The views of a scene show one set of named points, each view turned or mirrored, and shifted as a whole, with a little noise and some points left out.
In the rows, zero is written as 128.

Scene 1
View 1
j_187: [107 147  71 155  94 149 159 147 123 144 110 150 148  93  81 113 101  96
 123 135 115 105 115 117 113 129 133  81  76 121  82 145 179  78 102 163
 150 127 107 137 101 152 125 143 123]
j_374: [111 212  84 200 102  93 113 140 120 166 141 126 112 143  55 111 132 168
 171  83 110  71 140  64  81 102 101  39 123 137  87 107 139  68 134 184
 150 130 180 181 148 170 184 125 103]
j_759: [139 120 123 197  91 114 151 153 126 155 113 119 124  96 132 153  92 104
 105 129 126 114 126 117  95 106 140  94 111 141 124 118 177 149 109 173
 148 125 148 144 131 134 124 125  84]
j_679: [141 112 113 188 107  94 159 168 138 160 118 112 137 108 108 160  79 119
 126 142 141 115 119 112 103  86 151  77 124 136 133 108 166 155  92 160
 143 119 135 134 146 147 130 132  79]
j_123: [146 133  94 178 155  87 167 160 149 128 152 104 114 117  74 153 109 173
 164 100 129 111 115  90 135  94 137  95 140 143 103  98 127 117  99 132
 149 123 133 144 163 145 114 132  47]
j_95: [105 127 111 179  65 134 134 109 110 152 117 116 111 166 133 157 124 137
 136 103  90 143 131 103  69 158 146  85  65 126  82 144 154  37 131 134
 151 175 131 148 141 133 128 138  80]
j_264: [131 136  69 146 155 101 174 172 174 135 144 129 143 109  41 123  99 167
 185 122 153  74 128  86 139  86 121  65 137 127 105  89 151 124  82 157
 153 106 130 138 131 170 141 145  74]
j_867: [174 111 121 176 204  98 174 182 152 127 149  99 120  68 100 153  97 133
 150 106 158 107 115 101 176  75 126 127 173 149 134  75 127 202 107 151
 155  94 170 136 131 140 102 134  44]
j_507: [133 141 117 213 129 102 131 155 102 159 128  98 136 125  92 161  83 112
 138 132 124 123 109  91 100  90 144  72 128 150 124 112 140 108 123 159
 129 125 154 152 144 166 146 121  98]
j_673: [143 138 112 171 113 105 155 159 118 171 114 125 122  97 130 136 109 107
 117 113 129 124 123 118 122 106 140  96 113 121 117 115 140 164 115 152
 161 127 159 129 137 121 118 149  79]
j_63: [128 120 155 234  63 119 113 118 102 160 114  96  98 146 166 178 106 122
 108 105  98 137 136 102  49 132 141  94 100 157 119 124 170  93 142 169
 140 159 178 167 145 132 138 107  74]
j_551: [129 132  80 137 118 112 175 163 127 163 113 137 139 104 103 128 104 111
 130 127 129 129 114 124 136 112 152  91  90 102 100 129 137 136  93 129
 165 131 114 113 134 124 106 167  85]
j_995: [127 184 114 191 129 119 115 147  69 183 114 118 127 113 117 121 116  76
 121 104 112 132 115  99 119 112 127  86 108 124 106 123 114 118 154 160
 152 133 189 148 123 142 144 145 118]
j_277: [160 116 138 178 115 102 159 164 120 174 108 117 112  82 171 149 105  93
  94 113 138 135 128 131 126 101 144 120 121 123 136 106 145 213 117 155
 167 123 177 125 136 103 103 146  63]
j_969: [144 170 133 231 132  96 117 155  63 172 127  92 116 104 120 156 101  85
 105 110 110 145  99 100 113  92 145 100 131 152 123 117 112 135 148 155
 140 125 181 153 152 140 133 121  98]
j_893: [133 154 116 167  51 123 150 125 114 167 106 146  79 101 177 124 150 120
  84  72  92 128 145 135  92 153 127 121  73 114  85 142 161 138 130 153
 185 156 163 142 138  77 101 148  65]
j_801: [119 154 127 214   4  85 128 119  78 191 102 121  84 149 176 166 124 123
  67  99  69 163 124 132  37 142 169  89  60 124  96 159 152  97 126 135
 159 174 132 143 190  85 118 131  75]
j_258: [136 140 111 232  87  58 141 162 110 166 131  94 120 134  91 181  76 140
 119 136 114 130 103 101  72  78 167  65 127 155 126 119 145 118 100 147
 129 128 120 147 194 148 140 112  78]
j_233: [127 127 110 178  86 124 154 141  91 162 106 123 123 111 144 152 102  87
  94 125 102 158 106 132 107 132 163 108  76 123 100 147 147 112 117 130
 152 147 121 123 137 115 100 146  88]
j_142: [129  95  81 138 111 129 190 147 196 109 138 136 121 108  82 141 110 182
 163 112 133  86 138 106 117 126 126  95 102 131  89 111 191 100  74 150
 159 130 102 138 125 143 107 138  48]
j_144: [104 138  85 164  93 135 144 140 114 159 113 128 148 137  87 135  98 112
 143 135 115 123 117 103  97 128 145  62  78 120  93 138 158  59 112 148
 143 146 118 139 120 160 142 146 112]
j_628: [ 98 159  77 170  57 130 141 129 128 155 114 145 129 135  86 121 117 137
 137 115  99 102 133 101  71 137 128  58  70 123  77 144 178  49 110 164
 151 150 119 153 128 149 148 137 108]
j_774: [119 217  71 198 141  95 123 162 105 157 142 126 134 111  28 108 112 135
 163 102 117  80 113  69 116  86 110  50 134 144  89 110 126  78 125 178
 140 110 160 171 140 179 171 125 120]
j_861: [123 184  95 191 107 103 130 152  92 173 120 124 125 107  94 123 110 104
 122 111 111 117 113 101 107 103 133  74 107 130 101 126 133 110 129 163
 150 127 155 150 140 143 144 137 109]
j_122: [110 178  71 177  92 112 144 157  95 166 116 137 149 110  67 120  95  98
 121 137 109 116 102 109 105 107 146  61  88 125  90 144 149  81 108 154
 144 126 109 137 137 154 141 142 129]
j_479: [148 152 135 202 121  85 132 144  70 179 124  92  99 130 155 166 119 107
 104  93 100 173 106 113 115 113 163 115 111 129 115 125  93 136 143 115
 157 150 165 133 175 103 106 143  65]
View 2
j_679: [139 124 148 100 133 126  94 109 132 134 144 123 165  93 164 118 115 123
 183 122 122 118 115 119  94  87 108 127 125 123 157 130 129 106 139 127
 128 140 149 136 149 128 158  96 114]
j_95: [187 166 173 107 111 142 161 197 170 169 144  88 123 157 162 112 174 140
 186 105  97 147 158 122 125 153 145 137 139 109 133 149 132 115 121 118
 131 124 139 179 101  70  95  97 104]
j_759: [155 120 160 100 121 137  92 125 118 138 139 103 161 111 158  92 111 137
 178 125 102 135 151 117 105 101 108 134 120 125 169 128 126 109 142 137
 127 142 147 157 142 132 151  91 116]
j_893: [178 137 178 114 108 162 160 140 131 163 134  58 179 171 142  85 137 139
 170 110  58 177 223 104 148 117 135 136 141 128 173 149 107 124 137 183
 102 171 118 146 119 120 103  96 123]
j_63: [160 135 195 111 117 153 111 190 140 164 145 104 147 162 161  64 139 155
 183 129 110 154 182 127 139 138 121 115 117 111 168 134 121  88 141  84
 119 145 141 197 103 105 149  85 109]
j_142: [160 165 145  87  85  83 157  85 173 140 137  70 151  82 200 111  91 162
 193  97  80  93  98 131  65 108 117 142 140 102 145 115 151 135 143 171
 106 133 155 115 129  84  81 100 116]
j_258: [121 141 166  98 157 140  78 141 135 164 138 136 152 132 177 136 132 118
 195 147 130 140 104 124 119 113 105 118 124 106 114 127 121  75 122  72
 138 146 152 121 142 104 161  73 118]
j_861: [147 122 150 113 125 150  95 142 121 161 119 104 122 112 128 117 139 124
 127 133 110 175 134 115 104 138 119 138 144 113 127 156 147 103 124 135
 128 138 111 140 137 124 134 102 121]
j_774: [124 130 144 116 117 126  76 124 137 177 103 108  83  72 131 120 127 143
  92 150 120 189  73 134  67 167 105 129 160  77  96 155 189  96 122 114
 119 127  97 115 125 111 125 111 123]
j_479: [124 122 156 129 135 169 144 169 116 169 138 120 181 188 128 119 127 112
 159 112 145 132 165 103 150 114 145 125 146 152 115 155 101  70 118 121
 113 174  94 157 141 134 142  90 122]
j_969: [117 102 158 124 129 163  84 160  95 162 122 126 147 146 123  98 111 128
 128 141 146 148 143 113 122 130 120 131 136 137 120 146 129  68 124 106
 126 156  97 169 148 149 163  86 123]
j_277: [135  98 151 116 123 151 123 106 102 131 145 109 211 130 134  90  92 122
 168 105 118 119 178 100 126  69 122 124 129 155 183 141 104 103 145 168
 102 174 117 151 154 165 165 100 121]
j_673: [144 116 145 114 124 145 124 114 120 143 136 106 171 115 136 110 115 122
 156 112 113 137 148 107 108  95 122 131 139 135 157 150 126 109 136 161
 114 156 118 140 146 141 143 106 118]
j_507: [131 122 154 108 128 134  84 150 127 153 132 130 129 106 150 110 121 133
 152 134 143 131 103 126  96 128 114 126 131 114 128 139 147  84 127  94
 133 131 130 160 137 122 157  95 114]
j_122: [174 135 139  97 131 144  88 142 125 153 118 103  99  95 137 151 162 109
 145 135  93 169 115 115  88 139 119 165 137 114 115 153 147 122 113 148
 163 113 136 137 150 106 118  97 119]
j_233: [181 132 148 103 124 158 131 162 116 144 137  96 156 155 143 127 144 111
 183 110 100 126 172 104 126 113 138 163 128 153 140 143 107 114 121 159
 151 136 136 173 151 120 120  87 116]
j_187: [199 137 138  91 104 130 107 135 128 139 122  78 103  84 145 129 148 127
 151 118  76 148 130 117  74 136 122 176 133 120 142 142 154 144 124 178
 159 106 145 157 147 105  98 101 116]
j_628: [195 160 165  96 115 130 122 156 165 165 130  79  97 102 160 122 176 137
 164 125  68 181 134 127  94 154 121 145 138  88 139 148 156 134 127 138
 139 110 149 144 111  73  96 104 111]
j_551: [167 131 125 104 122 133 142 112 132 137 137 100 157 103 139 151 136 104
 166  95 106 120 125 100  91  93 136 156 148 140 137 152 128 130 123 188
 135 136 128 130 156 120 113 109 117]
j_995: [147 105 149 128 121 163 102 162 109 162 122 112 126 121 100 101 141 123
 106 125 130 172 152 110 109 141 129 137 148 129 137 167 149  98 124 141
 124 141  89 175 135 142 146 112 118]
j_123: [106 147 141 110 110 104 142 102 153 160 128 108 161 111 172 127  87 145
 159 110 139  99  79 124  84 113 125 122 159 113  99 131 145  87 129 128
  99 157 112 106 136 108 112  97 122]
j_144: [187 144 144 100 117 130 119 163 150 148 136 100 104  97 147 133 167 122
 163 114 106 142 116 122  86 140 130 155 138 113 134 151 152 128 121 139
 152 103 145 166 129  91 113 109 107]
j_867: [ 85 102 127 118  97 105 123  66 110 131 127 115 196  93 151  91  27 151
 136 103 158  66  90 114  73  77 116 123 147 141 134 125 143  81 147 158
  84 174  94 126 163 167 148 102 125]
View 3
j_867: [151 102 165 154 125  96 115 122 119 203 129 159 116  55 114 162  92 153
 130 140  87  76 153  93 176  98 107 105  91  85 174 153 104  93 175 141
 191 140  95 169 116 125 121 187 115]
j_233: [147 134 128 129 120 107 121 129 132 119  93 109 115 137 111 114 147 176
 170 142 127 153 115 151  87 136 153 133 119  93 120  87 116 128 119 108
 151 200 124 130 114 171 108  97 135]
j_673: [158 116 142 140 137  93 134 128 127 129 118 132 122 123 117 130 126 145
 140 149 109 104 129 120 129 126 139 117 114  94 143 118 114 119 138 133
 145 183 124 124 124 156 113 133 130]
j_142: [ 90 103 192 146 129 147  90 111 125 199 126  91 176 110 103 127 159 123
 100 146  97  99 107 154  59  80 121 119 129 106 143 139 134  96 174 130
 161 112 127 144 119 151 119 103 144]
j_969: [174 139 121 165 134  81 137 111 144 122 112 127 101  96 114 144  91 162
 179 120 110 159 171  96 171 159 161 148 135 116 125 100  95 159 127 135
 141 169 130 134 114 147 120 145 112]
j_277: [187 119 135 130 124  86 139 142 108 132 113 138  85 137 127 127 116 158
 159 168 110  92 126 111 148 133 122 110 101  81 177 131  96  93 141 126
 148 198 110 132 144 145 104 140 123]
j_374: [108 127 159 191 177  97 135  74 163 123 152  85 191 111  99 145 119  81
  99 110  98 127 175 106 136 126 179 149 187 145  97 129 129 185 140 169
  90  92 177 101 113 148 141 128 129]
j_264: [106  88 194 169 156 118 110 109 146 185 149 142 195  63 111 156 135 115
  81 127  87  75 130 109 107  91 130 112 122 119 121 131 139 127 182 159
 166 119 136 130  98 150 128 150 138]
j_759: [167 120 155 148 127 116 124 131 129 134 116 114 125 125 122 122 118 142
 156 150 108 124 120 115 108 140 136 140 133 122 154 106  95 115 167 144
 142 173 129 127 139 143 109 105 125]
j_679: [163 107 171 159 136 118 124 133 130 161 134 134 127 104 135 140 127 147
 143 146  95 110 119 100 107 141 124 128 121 133 139 101 102 123 176 147
 161 164 124 115 123 164 110 115 129]
j_479: [161 150 107 143 129  75 138 107 124 139 109 108  63 137 121 137 129 180
 178 136 116 154 168 125 157 150 146 118 117  91 119 112 106 149  88  94
 142 165 117 123 106 186 114 141 119]
j_628: [103 125 159 156 148 126 117 104 157 112 119  77 191 141  97 110 156 114
 118 129 120 146 117 153  56 122 173 150 167 130  96  95 136 155 142 145
 112 144 167 110 115 163 124  76 144]
j_122: [134 111 152 163 153 111 122 119 154 108 108 132 184  88 107 132 138 137
 131 114 104 147 111 131  78 133 175 158 147 118  83  76 139 166 135 148
 143 187 153 116  99 164 125 105 140]
j_995: [148 134 117 150 142  72 145 113 166  82 115 127 144 114  98 129 109 144
 149 123 133 139 164 114 159 137 181 136 132 103 111  99 111 159 125 147
 125 182 149 129 108 141 119 142 120]
j_63: [151 161 134 158 116 113 128 106 145 129 126  52  92 177 118 108 123 149
 186 147 134 174 162 123 124 164 150 146 159 149 145 103  75 138 151 127
 110 128 143 115 144 154 107  79 114]
j_893: [144 145 112 119 133  93 134 114 104  97  87  72 108 193  98  98 145 129
 147 163 124 127 124 169 106 116 155 127 142  58 157 145 124 113  85 101
  95 180 136 129 149 154 117 101 138]
j_551: [130 103 151 132 140 103 122 131 131 138 111 142 152 107 113 130 154 157
 120 141 110 103 104 142  87 108 142 112 104  82 114 104 144 124 132 124
 164 193 125 127  99 175 114 128 144]
j_801: [167 161 113 144 139 108 138 110 107 108  96  53  67 205 131 107 160 154
 185 152 111 183 124 155  81 175 153 150 166 115 117  96 111 160  77  88
  91 173 142  84 140 206 113  61 136]
View 4
j_144: [133 159 131 104 124 178 127  99 174  90  94 148  67 153 103 121 133 164
 155  97 136  90 104 120 145 154 130 104 104 130 111 123  90 144 138 129
 157 138 125 107 141 131 163 145 146]
j_123: [124 131  74 114  76 144 168 117 159 160 153 158 118 157 113 128 172 133
 135 125 129  79 111 117 115  96 122  84 121  73 143 109 129 110 163 106
 158  92  99 115  94 156 137 136 151]
j_95: [152 134 137 120 140 171 115 134 128  56 129 159  65 176 161 112 149 143
 142  95 124 105 138 127 138 169 125 123 112 105 123 138  96 155 139 118
 163 162 100  70 158 141 178 136 138]
j_264: [110 177  77 111  76 156 171 104 195 173 112 144 105 135  71 123 168 137
 146 134 142  59  90 138 136  97 128  58 120 112 142 103  94 110 179  98
 170  93 115 145  78 135 135 135 160]
j_277: [102 152 108  86  82 114 188  76 160  96 114 121 163  97 168 132 160 119
 133 145 169  88 183 111  65  72 123 124  95 110 126 100 161 129 121 117
  96 143 112 108 148 124 140 104 104]
j_551: [ 98 172  98  93  91 146 166  67 170  95  94 143 103 127 126 118 138 139
 142 110 154  94 106  92  99 111 122  94 137 116 124 137 126 147 159 132
 122 131 138 115 112 139 153 133 132]
j_861: [103 163 117 124 134 154 132  84 161 119 108 144 130 136  99 136 141 144
 155 129 143  83 140 102 158 142 117 111  94 113 107  93 124 137 120 129
 142 132 103 106 149 150 136 152 122]
j_507: [143 128 121 105 109 158 142 110 176 143 130 144 115 139  93 141 148 158
 150 117 134  80 133 126 135 115 122 115  63 105 106  86 130 111 101 130
 151 113 111 109 144 132 140 152 130]
j_187: [ 98 174 114  96 126 178 127  85 174  87  66 136  79 146 102 133 118 176
 160 107 155  80 118 102 140 157 147 104 120 152 123 125  87 142 161 130
 140 133 130 134 136 142 155 117 143]
j_969: [125 121 117 114 120 136 149  81 156 126 139 139 158 135 115 154 148 147
 154 129 139  88 167  97 132 121 114 138  67  91  89  67 164 119  82 134
 118 116  94  95 171 155 130 155 116]
j_142: [114 152  81  95  77 165 157 138 162 124 109 146  73 160 135 118 162 147
 133 119 144  71 114 140 102 110 149  74 138 116 174 145  77 120 209  93
 167 115 113 136  85 132 158  86 158]
j_867: [112 133  59  91  40 115 219  78 188 168 143 127 166 121 117 147 183 133
 143 152 151  63 145 116  71  53 135  97 112  89 131  71 154  88 149  87
 112  68  98 146 108 150 124 111 155]
j_374: [117 180 115 165 156 169 111 129 158 158 130 158 121 155  69 126 170 123
 151 151 129  65 132 150 219 163 109  81  90 108 123  75  85 130 138  98
 201 131  67 103 134 151 130 165 134]
j_801: [116 122 149 115 161 152  88 140  92  53 128 160 107 148 196 119 128 123
 120 106 139 123 180  96 124 147 103 141  84  92 136 159 148 171 107 163
 143 205 104  41 173 133 158 129  63]
j_759: [115 141 119  89 104 150 146 113 163 113 102 125 123 120 136 140 144 151
 141 128 158  79 166 126 102 102 137 118  72 125 133 107 126 123 126 124
 134 140 114 118 147 120 145 103 110]
j_628: [115 170 129 124 150 185 100 127 150  91  91 153  69 161 114 118 135 152
 148 110 140  84 124 129 171 173 132  96 110 133 134 134  74 150 157 123
 179 159 109 103 138 136 161 129 130]
j_258: [134 104 121  96 114 162 113 145 148 164 138 159 111 138 108 139 136 154
 127 104 130  95 128 114 123  95 111 105  46  82 134 128 153 113 102 166
 164 131 128  91 123 121 132 148  87]
j_233: [116 135 122  89 114 151 140  84 144  61 105 142 101 142 159 130 127 154
 144  98 148 106 144  84  96 133 130 132 112 113 115 137 138 150 126 145
 110 149 127  91 156 141 161 124 118]
j_122: [101 166 118 108 136 173 116  83 169 115  84 148  93 144  81 134 116 168
 156 102 144  87 103  92 159 152 124 102 102 129 110 121 112 141 133 153
 147 133 132 117 133 147 142 152 123]
j_893: [ 84 166 115 120 136 136 136 103 111  46 106 138 132 140 200 121 150 111
 131 141 163  97 196 102 112 145 125 127 134 116 146 132 125 168 157 110
 120 180  84  82 163 151 156  94 102]
j_63: [158 110 148 111 137 155 119 155 130  85 140 142 111 151 168 133 158 143
 137 123 133  94 196 147 122 136 128 144  53 105 123 101 123 130  99 117
 154 162  82  74 185 123 161 116 111]
j_995: [118 165 126 127 134 144 153  59 166  95 116 136 141 132 107 138 150 137
 164 134 145  87 154 103 153 148 115 130  98 117  78  68 133 140 100 117
 121 133  94  99 177 155 143 161 135]
j_673: [103 161 107 101  97 134 168  80 164 105 110 133 138 117 137 129 152 127
 140 136 157  86 148 110 104 102 120 110 106 111 122 105 139 135 130 120
 120 137 112 108 137 133 144 125 118]
j_679: [122 142 113  84  87 150 155 112 178 141 110 136 117 116 117 132 147 148
 136 122 152  79 136 129  97  84 127  99  71 114 133 114 132 115 127 132
 143 128 130 120 121 111 139 121 113]
j_774: [106 174 100 146 139 169 124  94 177 175 118 151 128 152  40 142 151 149
 164 140 133  62 112 120 207 155 117  86  95 112 106  67 102 117 134 113
 178 100  87 128 128 166 120 171 145]
View 5
j_187: [103  94  84 125 112 120 125 148 196  95 167 188 147 105 165 124 133 145
  96 138 140 125 129 142 132  73  92 172 150 161 135 154 131 113  67 112
 151 127 156 142  80 109 139 147 119]
j_277: [120 167 118 141 176 147  87 201 130 164 143 134 129  87  95 143 149 126
 152 164 142 131 113 140  85  59 132 137 178 116 132 172 117 113 160  97
 140  79 142 104 139 161  96 136 123]
j_122: [130 100 102 139  96 131 114 122 185 110 165 182 137 117 173 117 124 141
  88 131 143 140 143 114 146  88  93 178 121 134 136 143 140 102  97 118
 136 132 135 137  77 133 128 161 135]
j_774: [137 127  87 120  96  96 151  90 140  92 123 167 157 108 177 144 105 159
  65 113 124 136 153  91 113 121  55 162 109 117 114 117 178 100 102 135
 127 126  55 112  92 144 120 190 134]
j_867: [128 146 108 137 204 110 119 218 123 148 105 130 180  87  80 146 115 152
 124 119 117 126 132 116  80  87  89 116 204 103 107 145 174 143 146 135
 109  76  66  75 168 129 122 116 166]
j_63: [129 159  65 109 143 167 131 135 116 101 148 127 116  81 168  83 160 124
 128 149 162 122 121 152  75 130 158 132 118  92 159 109  73 114 134 106
 126 137 160 131 100 167  70 152  71]
j_893: [ 99 156 104 108 107 151 128 141 141 134 151 190 132 100 126 110 177  90
 169 166 130 103 100 138  70  83 148 138 149 129 124 195  67  89 124  89
 191 102 171 119 113 146  95 148  62]
j_95: [115 134  85 105  97 146 153 114 137  94 159 191 130 106 183  57 158 122
 117 121 154 103 129 144 103 118 144 171 126 119 136 123  70 116 106 135
 150 159 188 134 102 137 104 118  73]
j_264: [135 112 109 114 161  82 156 150 150 126 141 163 177 116 141 124  99 169
  89  89 109 145 146 131  90  81  39 162 187 129  69 125 170 118  98 155
 107 106  91 105 108 108 134 130 145]
j_679: [144 124 104 133 179 135 109 173 154 143 163 131 138 104 137 111 120 149
 113 129 138 157 137 145 100  80 100 149 165 108 117 127 134 114 131 119
 100 103 136 122  98 141 106 139 135]
j_479: [137 169 127 146 117 165  97 156 112 151 128 169 122 104 124  94 156 106
 140 140 154 110 133  97 114 112 167 149 125  86 151 150 102 119 178 124
 142 121 136  98 156 174  96 124 121]
j_801: [142 144 109 121  96 197 110 108 145 144 180 178 101 119 162  53 177  80
 160 158 154 131 119 129 101 116 187 150  99  90 146 155  41  84 148  93
 153 133 200 142  84 168  75 150  64]
j_673: [123 149 117 134 146 132 108 167 140 145 146 157 135 101 123 132 139 134
 129 145 138 130 125 130  99  72 111 155 163 122 122 160 126 109 137 111
 141  99 135 109 123 150 108 140 124]
j_374: [138 144  81  94  87  98 178  58 117  91 131 170 149 109 190 123 116 147
  80 112 120 132 143 108  76 133  60 159 104 110  95 114 143  83 102 134
 136 133  73 116  82 155  97 198  90]
j_969: [135 159  97 149 128 152  93 153 123 123 119 138 126  86 137 135 138 130
 109 152 156 123 139  95 120 119 138 139 108  91 170 131 140 120 158 108
 127 116  96 105 134 177  96 166 137]
j_123: [144 122 110 119 157 117 151 153 131 135 128 169 177 115 124  87 117 137
 115  90 112 128 144 109  88 118  91 136 170  92  89 127 145 128 128 155
 110 114  94  93 136 117 122 111 140]
j_995: [115 170 101 139  99 129 105 134 123 114 123 159 119  90 153 151 140 141
  98 151 159 112 133 104 120  95 116 168 116 125 160 146 137 111 142 116
 154 122 112 110 129 177 103 170 124]
j_759: [127 131  85 127 166 145 109 170 154 128 157 132 134  91 135 122 137 137
 124 151 142 140 123 151  93  85 117 138 154 118 138 138 117 111 121  98
 124 102 143 127  99 142 100 151 114]
j_258: [176 118 103 137 155 164 110 132 148 145 165 131 132 119 154  73 119 130
 111 116 140 167 151 118 110 125 122 142 117  69 125 103 124 109 147 122
  80 123 123 125  87 153  92 150 135]
j_142: [118  93  88  95 168 107 171 163 168 116 159 179 183 112 134  78 126 141
 123  97 105 129 129 161  71  88  78 139 204 131  74 137 118 124  74 142
 123 113 144 119 101  82 134 100 106]
j_144: [118 114  90 123 108 125 131 131 165  95 165 179 133 109 182  98 133 152
  85 121 154 126 139 142 130  88 100 186 138 142 136 123 121 116  92 135
 135 147 164 139  89 130 124 135 115]
j_233: [116 125 107 141 122 163  97 170 166 127 162 180 125 104 140  94 155 115
 134 149 156 117 126 130 131  83 153 160 144 124 156 159  95 121 126 110
 150 125 180 130 115 140 117 121 115]
j_551: [120 117 130 137 129 123 110 169 168 144 162 192 145 120 129 114 132 135
 120 126 134 127 134 128 126  57  99 178 175 141 110 168 129 113 117 130
 144 109 156 116 118 124 135 115 137]
j_507: [144 136  89 135 146 136 117 146 136 113 140 132 134  96 160 112 120 155
  90 126 153 140 146 124 116 115 106 153 127 101 145 104 143 124 131 127
 103 128 113 119 108 154 103 151 136]
j_861: [127 139 100 133 104 129 118 123 145 116 141 166 134 104 156 134 131 136
 100 140 141 128 135 108 117  98 103 162 119 121 137 143 139 103 122 114
 143 120 111 119 102 154 108 171 124]

In a view up to two points have been moved. Name them for each view, in the order of its rows, or write none.
view 1 => none
view 2 => j_63, j_142
view 3 => j_893
view 4 => j_258
view 5 => j_374, j_995
